Points on a hilly landscape, in no order, each with its height.
A ball rolls from a point to the lowest of its 4 nearest points, and stops where none of them is lower. Distance is the straight distance between rows; heights are no part of it.
vav height 189: [ -6  -7  19  -7 -18 -27  21 -19   0   9  16   8   0   1  11  16   6  -5
  25  -6   2  13  -9   6 -19   7   6 -14 -10   9  -3 -24  -8 -11   9  15
 -19  -1  -2  27   3]
vira height 108: [ -4   5  11  -4  -4  -7   5 -16 -10   1   5 -17 -18  -4   5   0  13   5
  17  -4   8   0   1  -4  -6  10  -4  10  -1   4   3 -16 -11   0   3   3
  -2  -3  -2  18  -2]
Fita height 125: [-10  -4   9  13   1  -4  -7 -21 -18 -12 -25 -33 -37 -15  -3 -32  18  28
   6   1  12 -11  20 -32   5   1  -9  21   9   4  18 -21 -10   3  11   3
  -7 -13  -4  47 -13]
Sufad height 128: [  3  12   6   6   6  -4 -17   1 -19   7  -7 -28 -34  -1 -22  -9   0  31
 -18  -4  -1 -23   3 -25  16  -8 -30  26  -8  -1  18   3 -10  15  11  -4
 -21  -8  -7  12 -21]
pap height 164: [ -9   4   9   0 -10  19  10 -23  22 -34 -15 -19  -9  -5   4 -42  25  -8
  28   5  -4   3  20  12 -33  13   7 -12  20  13   0  -7  -3 -13  -5   2
  23  17   1  20   7]
tud height 400: [  6  -9  -9   3  -7  -4   3  -3   3   1  10  17  26  13   5   1   4 -10
   7   7   1  15  -5  19 -14  13  13 -20  -2  -1  -9   1  11 -20  -7  -1
  14  16  10 -14  10]
bideb height 140: [-15  -1  22  -4 -11 -16   4  -8 -14   9   4 -15 -21 -10  16  20  -1  14
   4 -13  13  -6  -9 -12  13  -3 -14  21  -3   0   6 -10 -16   9  -1   2
 -19 -21 -12  28 -10]
kadi height 218: [ -1  13  -2  -2   7   8 -12  23  -8  17   0 -14 -21 -16 -15  11 -18  20
 -36   4 -14 -36   1 -12  27 -22 -34  20 -15  -1  21  25   7  29   2   0
 -33 -13 -11  -4 -14]
pesid height 554: [-37   7  18 -12  -9  10  15   6  15   9  11  -3  -1 -30  32  22   2  -8
  -4  -6   6 -20 -23  12  25  -6 -15  21  -1   4  -2  17 -16  19  -3   5
   5 -15 -19  12  12]
Puzi height 421: [-18  -3  16  -9 -25  -2  28 -12  23  -1  21  18  24  -2  29  17  12 -22
  31   4  -3  19 -28  29 -19   2   8 -24   2  14   3  -9  -5  -9  -3  15
   5  20  -1   7  15]
Nikek height 273: [ 12   7   4 -10  12  -7  -6   6  -6  26  10   6  -4   0 -14  28 -20   1
 -20   2 -12  -5  -6 -14  20 -17 -19  -1  -8  -1  -1   9  -2  21  12  -4
 -29 -17  -9 -11  -4]
bifa height 81: [-13   3   8  11 -11   2  -5  -4  -7 -12 -22 -35 -38 -10   5 -34  24  17
   1  -6  20 -18  11 -27  10   1 -15  27   5   2  18   1 -16  10   4   0
   0 -13  -1  38 -13]
darob height 590: [ 19  -8 -11   0   3  -9 -14 -10 -24   3  -6  13  -1  18 -20   9  -7   2
  -5  -3 -11   8   5 -15   0   3  -3  -8 -11  -8  -7 -15   2 -11   2  -2
  -8   6  13 -15  -7]
tuzev height 163: [ 13  17 -23  -4  24  26 -11  29   8   4   3  -1  -8  11 -23 -22  -5   8
 -21   6  -3  -9  11  -1   4 -10  -1   7   1  -9   0  21  13   7 -14  -9
   4   6  -9 -32 -10]
Dugu height 483: [ 29 -17 -12  30  11  -2 -23 -17 -11 -14 -29  -7  12  24 -24 -21  -4   5
   3   6 -25   4  24  -5 -24  13  13 -24  12  15  -4 -15  12 -23   4  -6
  17  19  28  -7  -9]
tiz height 231: [  0  -1   2  -2 -18 -15  16 -15  -1  -1  14  13  10   6  15   9   9 -13
  22   2   7   8  -8   9 -17  11  11 -17   1   9   1 -17   3 -13   0   8
  -3   4   6  15  12]
gak height 527: [-35   5  21 -15 -14  -2  28 -16  10  11  12   6  12 -16  35  31   6 -15
  22  -6   5   5 -26  16   3  -9   3   8  -1   6   2  -3 -18  10  -4  13
  -1  -6 -16  22  13]
nure height 447: [-31   3  15  -5 -15  12  16   0  11  -3   0 -19 -15 -15  29  -4  20  -8
   8  -8   9 -13 -13   8  11  -9  -6  25   1  -1   5  11 -17   9  -6   1
  17  -4 -11  14   9]
tum height 86: [ -5  -1  15  -1  -4 -13  -4 -10 -18  -4  -7 -24 -26   3  -2  -9  10  16
   6  -6  12  -5   6 -22   1  -2 -15  24   1   1  10 -13 -13   2  11   4
 -10  -9  -2  33 -11]
Zaf height 368: [-10   0   0  -8 -15   0  23  -5  12   4  18  25  34  -2  22  14   8 -24
  13   8   4  15 -21  33 -11   4  12 -18   2   9  -6   6   4  -9 -11   1
  13  17   3 -11  16]
Risub height 578: [-26   8  10 -13   8   5  18   3  18  10  17  12  20 -24  22  32  -5 -24
  -2   2   4  -5 -18  14  16 -13 -12  23  -5  -3 -11  13 -14  20  -2   5
  -3 -16 -13   8  20]
suk height 320: [ 20 -16  -1  26  -1  -9 -15 -16   4 -17 -15   0  19  16 -12 -18   6   4
  16   4 -10   7  21   7 -34  22  10 -34   6  13  -6 -14   7 -25   5  -3
  20  18  32   3   0]
fero height 93: [-37   2   8  -8 -23   8   1   2  11 -10 -13 -32 -38 -20  21 -32  30  11
  -4 -17  18 -31  -7 -18  23  -8  -7  20   2   7  20   9 -19   8  -8  -8
  10  -7  -9  29  -2]
Ninin height 180: [-18  -7  18  -1 -17 -36   7 -20 -12  -9  -3 -18 -29 -13  20   5  22  28
  15 -14  14   4   6 -25  -2   9   0   9  -2   4  20 -33 -18   2  14  17
 -22 -22 -12  46 -11]
nume height 242: [-27   0  18 -19 -25  -5  24 -14  15  -8  -3  -6 -13 -13  36   4  19  -8
  28 -11   6   7 -12  13 -11  -4   5   8   1   8  10 -11 -20  -2  -1   9
   6   2  -7  25  10]
revag height 97: [ -2  12  -2  -5   7  12  -7  11  -5   7  10 -12 -20   3  -3  -6   3   8
 -10  -1   1 -13  -3  -5  13  -7 -17  17  -1  -4   3  17  -9  13  -3  -5
  -7  -6  -7  -4  -1]
Suf height 568: [ 16 -14  -9  -7  13  -3   4  27  17   9   4  42  31  -1 -15  28 -41 -21
 -23  -1  -5  18  -1  -5  10 -15  14 -10  -7 -10  -8   9  24   7   5  -9
   1  -9   7 -45  -2]
fodu height 472: [ 12   2  -8  16   7   8 -10 -15  -1 -21 -16 -22  -5  12 -12 -31  11  -3
  13  -1  -4   2  22  -1 -13  15  12  -8  11   7  -7 -10   7 -13  -2  -3
  20  17  12   7  -5]
mema height 311: [-34  -7  27 -16 -22 -19  31 -22  10   2   1  -6  -7 -19  39  20  18   3
  27 -14   6   6 -17   5  -8  -6   5   8  -1   8  11 -19 -23   2   2  20
 -12  -9 -14  31   5]
Vadu height 618: [  3   4 -14  -9   4  14   5  17  14   0  19  17  17   5  -1   3   0 -15
   3  10   7   6  -5  21   0   3  13  -1   8  -6  -8  17  12  -6 -12  -7
  16   9   0 -26  13]
Dob height 143: [ -9  11 -12  -1   6  30   1  11   9 -11   0 -15  -9   2  -4 -39  20  -8
   5   5   7 -12   6  19   4  -3   7  14   7  -7  -5  19  -5   1 -16  -7
  20  17  -2 -11  13]
ziko height 530: [ 32  -4 -25  26  19  10 -32   5  -6  -9 -36   8   3  27 -37 -18  -4   0
 -18  10 -23   8  35 -14  -7  -1  20 -10   3   0  -5   5  19 -20  -5  -5
  21  23  21 -41 -13]
Mez height 428: [  6  10 -11  16  14  22 -21  -4   3 -18  -7 -20 -18  11 -11 -31  12  -6
   9   7  -5  -7  19  -2  -4   1   2   6  12  -3  -5   0   4  -5  -9  -7
  17  16   3   0  -3]
tudi height 514: [ 21  -6 -11  12   3  -7 -18 -13 -19  -4 -15   7   3  23 -21  -3  -6   5
  -3  -1 -14  12  14 -14  -8   8   4 -18  -3  -4  -6 -13   5 -23   3  -1
  -1  16  18 -12 -10]
raz height 380: [ 20  16 -17  11  21  16 -29   9 -11   4 -12   3 -12  15 -33 -19  -2  10
 -21   4 -14  -5  17 -20   3 -10  -2  -4  -1 -12   2   9  10  -3  -4 -10
  -6  11  -3 -27 -17]
gogig height 265: [-11  -3  18 -13 -10 -18  16 -22  -9  19  14  15   3  -7  14  38  -5  -3
  12  -8   5   6 -20  -1  10   7  -4   1  -2   4  -7 -20 -12   8   3  10
 -22 -15  -8  21   1]
gil height 202: [ 11  -3 -28   2  12  17  -1  27  21 -10  -1  20  22  13  -2 -19  -5 -10
  -6  10   4   8   5  21  -7   8  29  -1   7  -5 -11  23  23 -17 -22 -15
  31  25  14 -42   7]
lom height 370: [ 23  -1   4 -16  11  -9  -9   7 -10  26   7  17   8  -3 -15  45 -32   0
 -22   3 -10   2  -3 -21  26 -19 -17  -6 -11  -5  -7  -4   4  26  17  -3
 -38 -17  -6  -5  -7]
Bita height 321: [ 21 -17 -17  16   3 -10 -20   9  -6  -3 -16  22  24  25 -19  -1 -17   3
 -12  10 -11  18  12   4 -14   5  26 -16  -4  -6  -8   3  15 -21  -2  -5
  19  18  18 -43  -3]
gibal height 147: [  0  -8  15  -8  -6 -31   8 -24 -24  10   8   0  -7   2  -2  14  -3  12
   9  -9   9   7   0 -15  -7   6  -4   0  -6   0   5 -29 -11  -3  10  15
 -23 -11   0  21  -6]
Pitib height 224: [ 13 -25  19  28 -15 -46  -1 -20 -15  -6  -1  22  26  19  -6   4  -5   5
  13  -7   0  20   6  -1 -35  23  12 -43  -9  12   4 -27  -3 -22  19  21
  -7   4  23  14   2]
Riril height 712: [  4  -8 -15 -11   7   4   7   7   2  12  17  26  27   7   5  22 -16 -17
  -7   1  -1  12 -15  15   9  -1   7  -7  -2  -5 -16  10  11  -1  -2  -5
   2  -5   1 -20   7]
kanom height 523: [  9  -6  -2  -4  -3 -11   6  -6  -9  14   7  13  11  11  -2  21  -3  -8
   1  -6  -4  10  -9   6   3   8   6  -8  -1  -3  -9 -10   5  -6   0  -4
  -1  -3   3  -5   2]
toka height 253: [ 15  -2   2  23  -2  15   0 -27  20 -29 -10  -9   8   5  -4 -37  18  -2
  18   7  -7   7  16  12 -36  17  17 -35  20  18  -4  -9   6 -19  -6  -7
  26  24  20  11   7]
roz height 278: [ 23  16 -17  -7  15  13 -18  19   1  11  -2   7 -17   6 -34  -3 -12  13
 -32   4  -9  -8  13 -14  17 -10  -4   1  -2  -8   2  13  14  13  -2  -8
 -12  -1  -7 -31 -14]
dafu height 206: [-29  17   7  -6   3  13   8  23  20   9  11  -4  13 -36  28  28 -13 -11
 -21   1   2 -27 -14   9  34 -14 -21  25 -10   0  -6  22 -13  27  -1   1
 -13 -25 -17  18  16]
nat height 453: [ 10   0 -25   5   4  10 -11  11  -3  -5   1   5   8  13  -8 -12   2  -9
   3  12  -8   2   8  14  -4   6  15 -10   0  -7 -12   4  11 -16 -10 -12
  16  18   9 -29   4]
mezos height 179: [  1  -3  16  -4   1 -19  -3 -12 -23  15   8 -10 -23  -9  -9  19  -2  24
  -6  -9   6   0 -13 -26  20  -8 -24  23  -9  -3  13  -8 -16  11   7   0
 -24 -20 -14  21 -13]
nor height 366: [  9  23  -1  17  18  15 -30   3 -12   5 -11 -16 -28   8 -29 -22   7  26
 -15   4  -5 -15  16 -24  11 -11 -24  17  -1  -6  12   5   4  13   3  -4
 -14   4  -4  -4 -20]
nafu height 459: [-30   4  15  -8 -13   9   9   6   9  10   7 -23 -17 -18  26  12   7   8
  -8 -13  12 -27 -17  -3  25  -7 -17  28  -3   5   9  17 -19  17  -6  -7
   1 -18 -15  19   0]
rure height 137: [  6  13 -30  -2  27  33  -9  33  18  -9   5  10   4  16 -13 -29   2  -6
 -11   8   7   0  11  12   1   1  15   7   8  -9 -11  27  17  -8 -18 -13
  26  18  -2 -40   0]
mima height 563: [  7 -12   0  -7   9 -17   0   6 -12  18   4  21  22   3 -15  36 -22 -14
 -13  -4  -8  15 -15  -9  14  -6  -4  -8 -11  -5 -10  -2  11   3  10  -6
 -20 -14  -2 -16  -3]
vab height 441: [ 18  -2  -6 -11  10  -1 -10  11  -6  12   6  21   4   9 -20  26 -23  -3
 -25   1 -11   8   2 -17  17 -10  -5 -11  -7  -9  -3   5  12  14   3  -5
 -16 -10  -3 -29  -6]
Risid height 207: [  7  -5  11  12 -15 -12   5 -20   9 -16  -1   8  18   8   9 -11  11 -14
  23  -2   1  13   3  17 -36  22   9 -33  -4  12  -1 -14   3 -25  -2  11
  11  14  13  15  12]
sefi height 557: [-10   4  -6 -18   1   8  19   2  14   9  23  26  32  -8  18  24  -4 -18
   5   8   4   9 -15  24   7  -4   1  -3  13  -1 -11  14   2   3  -9   1
   8   0 -10 -10  20]
buba height 114: [-11  18  -3   0   5  25  -6  17   5   1   4 -27 -22  -8   6 -30  13  -1
 -11   1  10 -26  -4  12  18  -8 -10  25   0   1   5  25  -9  12  -7  -7
  12   2  -7  -6   3]
mokug height 126: [ -4  20  -3  -6  12  24  -5  30   3  14   7 -19 -21 -10  -2 -15  -8  15
 -27   1  -4 -31  -7   1  26 -17 -19  21  -1  -2  14  41  10  22  -4  -2
 -10  -8 -12  -5  -7]
lotu height 361: [-24   6   8 -13 -12  11  24  -3  14  -4   7  -3  -3 -11  22   1  20 -11
  22  -1   7   2 -10  29  -6  -2   2   8   1   7  -6   1  -9  -1  -7  -1
  10  12  -5   5  14]
Numap height 329: [  3 -13   3 -11   1 -22  -1 -14 -22  23   7  20   9   6 -13  37 -21  -1
  -6  -8  -7  11 -13 -16  11  -3  -7 -15  -9  -7 -10 -17   1   3  11   8
 -25 -19  -2   3  -8]
Roni height 395: [  9   2  -9  13   0  23  -6 -16  22 -36 -11  -4  11   3   7 -36  18 -17
  21  17  -8  -2  13  25 -29  15  12 -21  15  10  -7   4  10 -17  -9 -10
  30  29  11  -4  16]
bupe height 522: [ 25   2 -17  18  15   1 -30  -8 -21  -3 -22   1  -7  19 -31 -16  -2  14
  -2  -2 -21   0  21 -18  -2   2   0  -8   3  -3   0 -18   7 -18   0  -5
  -1  11  15 -16 -15]
Mezeg height 226: [  4 -20  18   8 -22 -35  15 -21  -3   4   6  19  22   9   8  16   0  -9
  24  -6   1  16  -9   7 -31  18  14 -37  -8  13   4 -27  -2 -18  11  22
 -10   2  14  20   6]
mufig height 101: [  1  24 -16   0  28  41 -11  31  14  -5   2 -14 -13  10  -8 -40  10   3
 -16   8   4 -21  10  12   8  -8   0  15  10 -13   0  24   7   6 -18  -8
  20  12  -5 -33  -2]
nusa height 251: [  4  -8  13  16   4 -11  -3 -32 -17 -25 -22 -29 -12  -4 -15 -30  19  16
  13   1  -2   7  27 -24 -22  12   5 -12  21  20   0 -33   4  -7  17   9
  -1  -2   0  40 -14]
kugo height 243: [ 14 -24   7  12 -21 -30   0   1  -5   9   6  29  42  16   4  15 -16 -10
   6  11  -6  31 -17  21 -21  18  17 -37 -10   4  -1  -3   4 -24  12  15
   8  15  21 -20   9]
Sogar height 190: [  5 -10  13   9  -6 -25   2 -31 -21 -16  -9 -19 -16 -10  -4 -12  18  19
  14  -4   4   7  21 -25 -22  12   5  -6   6  10   7 -41  -7  -7  14  14
 -13  -6   1  43  -6]
nov height 571: [  8   4 -17 -20  19  17  14  35  27   6  13  30  31  -6  -1  22 -26 -21
 -18   3   0   5  -4  14  16  -7  12   4   9  -5  -9  26  16   5 -16 -13
   9  -7  -1 -29   4]
Ture height 354: [ 21   3 -29   9  16  11 -15  20   4  -4  -7  22   8  20 -19 -13 -13   5
 -21   3  -7   3  10   0  -1   0  17  -4   2 -13  -5  12  17  -6 -13 -11
  16  15   8 -44  -4]
gutu height 186: [ -1   8  -6  -6   8  16  -1  15   3   1  10  -8  -9   1  -1  -9   2   1
  -7   4   4  -9  -4   9  12  -5   0  15   1  -6  -1  19  -2   6  -8  -5
   4   1  -9 -12   5]
zer height 208: [-15   2  12  -7 -21  -1  23 -16  21 -20  -4  -4  -1  -5  26  -9  24  -8
  34   2  -2  11  -5  16 -30   5   5 -12  -2  13   5 -15  -7 -10  -4   5
   5  17  -3  21  12]
Vakom height 92: [-15   3  10   6  -6   1  -6   4  -9  11  -6 -32 -34  -8   1 -11   9  24
 -11  -7  13 -20  -5 -18  22 -10 -26  29  -3   3  16   5 -16  15   4  -3
  -9 -17 -10  23 -15]
nelo height 201: [-13   8   9  -5   8  -3  -2  10  -2  22  10  -1   9 -24  12  37 -30  -2
 -15   2  -1 -14 -10  -8  32 -19 -29  17 -13  -3  -1  14 -12  27   3   8
 -32 -32 -13  15   4]
nesi height 276: [ 17 -23  -7  12  -5 -23 -10  -1 -11   8  -7  25  35  16  -7  13 -23   5
 -11  10 -13  26  -8  10 -19  13  15 -31  -5  -8  -7  -3  11 -21   8   9
  10  14  13 -34   2]
rufil height 118: [ 18   2 -23 -10  18  22   2  35  20   0   2  27  22   7 -14   2 -19 -16
 -22   0   3   7  -2  13   6   0  22  -2   8 -10  -6  25  24  -1 -15 -12
  18   3   3 -45  -2]
Bisaf height 90: [-11   8   8   5  -1  -2  -2  -9  -9  -6  -9 -27 -31  -7   3 -21  14   9
   8  -4  18  -9   5  -8  -1   0 -11  23  -2  -4   7  -5 -14   4   3   1
   1  -3   0  24  -8]
Lili height 528: [ 14  -4 -19 -12  16   9   4  26   9   5  10  25  22   6  -2  13 -13 -14
  -7   4   3  10  -7  15   3  -2  11  -3   5 -13  -6  21  23  -6  -7 -11
   8   4  -1 -29   2]
suz height 371: [ 11 -10  -6  14  -1  -9 -14 -17 -15 -14  -8  -5   1  13 -12 -13   5  -2
  11   0  -3   7  15  -1 -19  15   4 -13   0   3  -6 -19   8 -17   4   0
   6   8  15  10   2]
Niv height 148: [-18  14   3  -1   5  16   1  20   1  15  14 -15  -8 -25  19  13 -15   8
 -27   1  -1 -33 -16  -5  39 -18 -30  22  -3   1   8  31  -4  27  -2  -3
 -16 -21 -13  13  -1]
Kuga height 440: [ 24 -18  -9   8   1 -19 -10   4 -16  11  -9  27  16  15 -14  19 -23   3
 -16   2  -9  22  -2 -10  -3   5   9 -16  -9 -12  -9  -6  11  -5  10   1
  -1   5  12 -32  -9]
Gev height 64: [-15  -6  17  -3 -18 -13   6 -11 -10 -16 -11 -25 -26 -20  10 -18  25  18
  14  -9  11  -8  11 -16  -1  -2  -2  19   0   2  13 -14 -17   1   5   7
  -4 -14  -5  42  -6]
taz height 119: [  2  22  -2   9  14  20 -15  13  -7  -1  -5 -27 -32   5 -16 -32   8  15
  -8  -1   0 -25   7 -10  18 -10 -17  23   0  -3  11  11  -7   8  -5  -7
   0   6  -4   3 -10]
dunom height 162: [ -8   9  -4 -12  14   4  -2  27   6  21  10  -4   6 -23   7  30 -28  -4
 -26   6  -8 -21  -6   1  30 -23 -26  19  -7  -9   2  21  -6  31   2   4
 -25 -22 -13   4   5]
Domi height 127: [ -5  10  -1   4  -7  19   4 -11  12 -19  -3 -23 -12  -3   9 -31  22 -10
  23  10   1  -3  14  15 -19   4   2   0   8   2  -5   1  -3  -4  -6  -5
  24  19   1   5  10]
rotun height 136: [-21  -2  21  -9 -25 -15  24 -17   4  -7  -8 -11 -15 -15  24   2  21  11
  28  -6  12   5   1  -5 -22   3   6   2  -1   5  11 -25 -12  -1   8  11
 -12  -7  -1  36   4]
fupez height 185: [-15  14  -2 -14  16  20   8  35  12  10  15  -8   9 -20  11  14 -13 -13
 -22   2   4 -22  -9  16  28 -23 -17  26   4  -1   1  32  -2  22  -8  -1
  -6 -17 -18  -6   8]
Nas height 540: [ 28  -2 -12   6   6  -7 -19  10  -7   7  -7  24   5  17 -29   8 -13   2
 -26  -2  -8   8  10 -18   7   1   4 -15  -7 -12  -1  -2  10   1   1 -11
  -6   6   3 -34 -12]
Dul height 312: [-31  -8  24 -14 -28 -12  20 -12   3   1  -7 -12 -24 -19  33   6  20  14
  12 -18  17  -6 -13 -15  16  -6  -4  20  -2   3  18  -8 -22   9  -2  10
 -11 -22  -8  41   2]
Mavat height 460: [ -2  -6   1 -10  -3 -14  11  -9  -8  15  14  20  13   3   4  31  -5 -10
   8  -5   1  12 -16   7   3   0   3  -7   0  -3 -10 -12   3  -2   5   6
 -13  -9  -1   2   2]
Zev height 297: [ 13  23 -11   1  18  14 -17  16  -6   2   0 -12 -23  10 -25 -11   2  14
 -17   7  -5 -14   6 -12   7  -9 -13  10  -1  -8   7  14   5   8  -3  -1
 -13   6  -6 -14  -9]
Fek height 405: [ 17  -8 -21  -8  14   5   1  25   6   5   6  26  21   8 -13  11 -28 -12
 -18   4  -4  12   0   2   0   3  19  -7  -1 -12  -9  17  15  -3  -4 -11
   7   6   4 -42  -5]
Nal height 200: [ -7   8  11 -10   8  -5  -3   7  -8  22  12 -14  -4 -11   1  27  -9   9
 -12   1   1 -10 -18  -6  25 -14 -22  18  -7   1   4   8 -15  18   4   2
 -24 -26 -16  15  -2]
guke height 111: [-26  -4  14  -8 -22  -1  24 -16  12 -27 -17 -27 -24 -18  27 -27  26   4
  24  -6   9  -5   5   1 -22   2   1   6   0  11   9 -11 -16   1   7  -1
   2   2  -5  33   7]
bafu height 630: [ 27 -23  -7   1   4 -14   8  23   8   9  -8  41  39  10 -15  25 -39 -13
 -24   8 -11  27  -3   8  -7  -1  26 -17  -5 -13  -6   8  24  -3  11   2
  14   4  11 -56  -1]
tegez height 525: [ 27  -1 -25  28  21  22 -26   6   2 -17 -26  -4   6  21 -15 -28   6  -6
  -2   9 -15   2  22   7 -12   8  24 -11   8  -2  -9   6  17 -24 -10 -14
  27  28  15 -26  -4]
Papup height 413: [ 22  -8  -3  22   3   2 -16 -28  -9 -26 -20 -14  -1  10 -24 -28  10  10
  12  -2 -15   7  26  -3 -24  14  10 -26  16  17  -1 -21  10 -20   5   0
  12  12  22  21  -4]
Kifu height 138: [  4   4   7  10   0 -16  -8 -22 -27  -8 -11 -15 -24  -1 -11  -5   5  19
  10  -7   2   6  16 -24  -5   7  -6   8   1  -2  -3 -29  -5  -3   4   2
 -14   2   1  26 -15]
gosa height 103: [-20  17   3   5  -2  20 -16  19   1  12   4 -33 -31 -10   0 -27   6  17
 -27   0  11 -36 -10  -7  26 -11 -28  28  -4  -4  20  24  -3  20  -7  -7
   0 -10  -6   9 -11]
viko height 303: [  8  12 -17   2  17  16 -14  10  -4  -3   6  -4  -8   6  -9 -18   8  -6
  -3   6   4  -6   7  -1   0  -1  -2   7   2  -8 -12  12   6   3 -11 -10
   7   6  -3 -13  -3]
tizep height 203: [  2  17   4   1   6   0 -15   5 -17  15  -3 -15 -30  -5 -21   4  -7  27
 -25   0  -6 -20   1 -21  21  -9 -32  22  -7  -8  18  12  -3  22   5  -5
 -23  -9 -13   1 -17]
Zoso height 683: [  6  12 -22 -15  25  21   6  39  22   5  17  10  16  -3  -2   5 -13 -14
 -18   6   3  -6   1  16  13 -13   2   9   8  -3  -3  30  14  14 -10  -5
   7  -4  -7 -29   2]
fipa height 282: [  1 -15   3   7 -19 -15  15  -6   9   7  13  29  43   9  17  10  -6 -17
  15  10  -1  24 -20  23 -19  15  21 -33  -4   7   1  -1  12 -19   5   8
   7  18  16 -11  15]
bam height 98: [-10   4   3   5 -11  14  -1  -8   1 -16 -11 -25 -24  -6   7 -35  19   2
  16   4   6  -6  13  -1  -7   4   0  12   5   0   3  -6  -6   0   7   1
   5   3  -2  19   0]
Zasir height 161: [  5  10   2  -3   5  -4 -13  -2 -17   7   3 -13 -23   7 -15   4   0  12
   0  -3   5  -8  -3 -14   9  -1 -14  13  -4  -8   0  -6  -9   6  -1  -3
 -16  -4  -6   4  -7]
Bib height 184: [  0  -5  10  10  -7  -3   6 -30   1 -31 -13 -13  -9  -7  -2 -27  22   8
  21   0  -2   9  22  -1 -35  15   9 -17  18  16  -4 -23  -1 -10  11   4
   4   7   6  29   2]
lib height 593: [ 31 -19  -7   1   5 -13  -7  15  -7   8  -5  33  17  13 -21  32 -38  -6
 -29   1  -9  14   6 -11  11  -3  15 -16 -11 -13  -4   6  17   8  13  -9
   1  -4   5 -51  -9]
gefel height 215: [ 10 -16   9  19 -11 -23   0 -26  -1 -15  -4  12  18  10  -7 -12   7   1
  23   3   3  11   7   3 -35  19  10 -36  -6  15   1 -31  -1 -22  15  13
   4   7  19  17   8]
Vasin height 193: [ -6   1  11  -2 -20  -1  12 -19   6  -9   1  -9  -1  -2  12 -13  13  -7
  28  -3   3  10   8  11 -26  13   7  -8  -1   7  -2 -21  -5 -13   4   8
   3   9   1  18   9]
vemin height 585: [ -2  -1  -6 -11  11   2   6   6   0  16  16  20  20  -6   3  31 -19 -14
  -9   1   1   5 -18   2  17 -10   0  -3   1  -6 -13   5   3  10   6   1
  -9 -15 -11  -9   8]
bom height 362: [  2  -2 -15   2   1  15  -5   4  13 -10  -1  10  13  12   3 -18   6 -17
  10  16  -1   4  10  26 -11   9  17  -7   6  -6  -9  14  15 -14 -16 -12
  26  21  10 -21  11]
med height 248: [  5  -1  -9   7  -8   9  -1  -9   9 -22   0   1  10   6   4 -22  10 -13
  22   9  -4   3   9  16 -24  13  16 -16   0   9  -4  -6   6 -20  -9  -5
  22  25  13   5  12]
pur height 225: [  2  -2  12  -5   8 -20  -2 -14 -21  22   6  10  -2  -9  -5  45 -22  10
  -4  -9  -1   1 -13 -23  21 -12 -21   7 -12  -3  -5 -12 -10  15  12   6
 -35 -31 -15  16  -6]
tam height 787: [-34  -1  29 -11 -11  -6  17 -13   6   9   5  -1  -2 -24  28  40   5  -4
   5 -16   9 -11 -17  -1  16 -10 -10  19  -1   0   1  -2 -29  20  -2  13
  -8 -32 -17  26   9]
vok height 672: [  8   3 -13 -17  17  13   7  26  11  14  15  17  13  -5  -3  27 -20 -14
 -16   2  -5   1   4   4  17 -12  -5   5  -1 -10  -8  19  15  15   2  -7
  -4 -13  -3 -22  -6]
tilo height 415: [ 15   2 -12  -8  15   5  -4  19  -8   5   9   8  -4  11 -16   7 -12   5
 -12   3  -5   1  -3  -8  12  -5  -6  -2  -7  -6  -5  10   9   7  -1  -8
  -5  -3  -5 -24  -6]
Koli height 283: [  8 -14  -1  10 -13 -24  -3 -15 -15   9   5  16  21  18  -2  14 -10  -4
  10   0  -2  18  -2   1 -16  18  10 -29 -11  -1  -7 -17   5 -23   8   8
  -2   5  17  -7  -2]
pugof height 638: [-16   6  10  -9  -4  -1  11  -5  -4  11  13  -2  -1  -7  16  18   3  -7
   6  -8   9  -7 -19  11  12  -1  -7  18   1   2  -5   2 -14   9  -5   6
   0 -11 -12  12   7]
zubi height 668: [-44  -6  23 -22 -33   1  25  -6  22  -2 -10 -14 -14 -31  49   4  20   5
  14 -22  10 -12 -25  -3   9 -15  -1  20  -2   9  16  -7 -25   8  -7   3
   8 -11 -13  29   7]
takag height 414: [ 13 -12 -15  -6   5   6   9  22  15  -3   6  33  44   4   1  13 -16 -18
 -14   5   1  23 -11  21   1   5  27  -8   4 -13  -7  18  23 -13 -10  -8
  22   8   9 -43  10]
kolin height 181: [  6  -8   6  11  -6 -24   1 -20 -17  -9  -7  -7  -7   4  -5 -12  10  16
  17  -4  -2  10  18 -13 -20  17  -2 -16   2   9  -7 -40  -3  -7   8  13
 -12  -4  10  30  -6]
Mim height 221: [ 18 -23   8  29 -13 -34  -9 -14  -3  -6  -5  18  30  20  -6  -1 -13  -4
  14   7  -6  25   2  10 -39  21  15 -39  -3   9   3 -22  -1 -25  13  14
   7  13  26  -3   5]
rak height 401: [ -8   9  -9 -14  11  11  12  13   7  16  19   4  12 -12   8  18  -8  -6
  -5   0   3   0 -16  18  17 -12  -9  13   4  -1 -10  18  -3  18  -4  -3
   1 -14 -10  -7  10]
Puzir height 494: [  5   4 -14  -4   1   0  -3   0  -5  -4   5   1  -2  10  -3  -2   1  -4
   8   3  -2   2  -1   7  -3  10   8  -2   3  -9 -11  -3   3  -9  -8  -4
   6   8   4 -12   0]
voke height 100: [-45  -5   8 -14 -26  17  10  -7  21 -28 -25 -30 -32 -19  34 -49  34   5
  11 -13  13 -19  -5 -17  -5 -11   1  19   9  13  20   6 -19   8   4  -1
  11  -1 -11  33  14]

Where does a ball stop that starts at each point below?
Bib -> Gev
Mezeg -> Gev
tiz -> Gev
nusa -> Gev

Call two points neighbours if one is among the 4 nearest of the other. Go from one point of each pair to the other, from neighbour to neighbour, staying as low as possible. Name the highest point that can't be avoided.
rufil and mufig -> gil
revag and Gev -> buba
mufig and Gev -> Dob
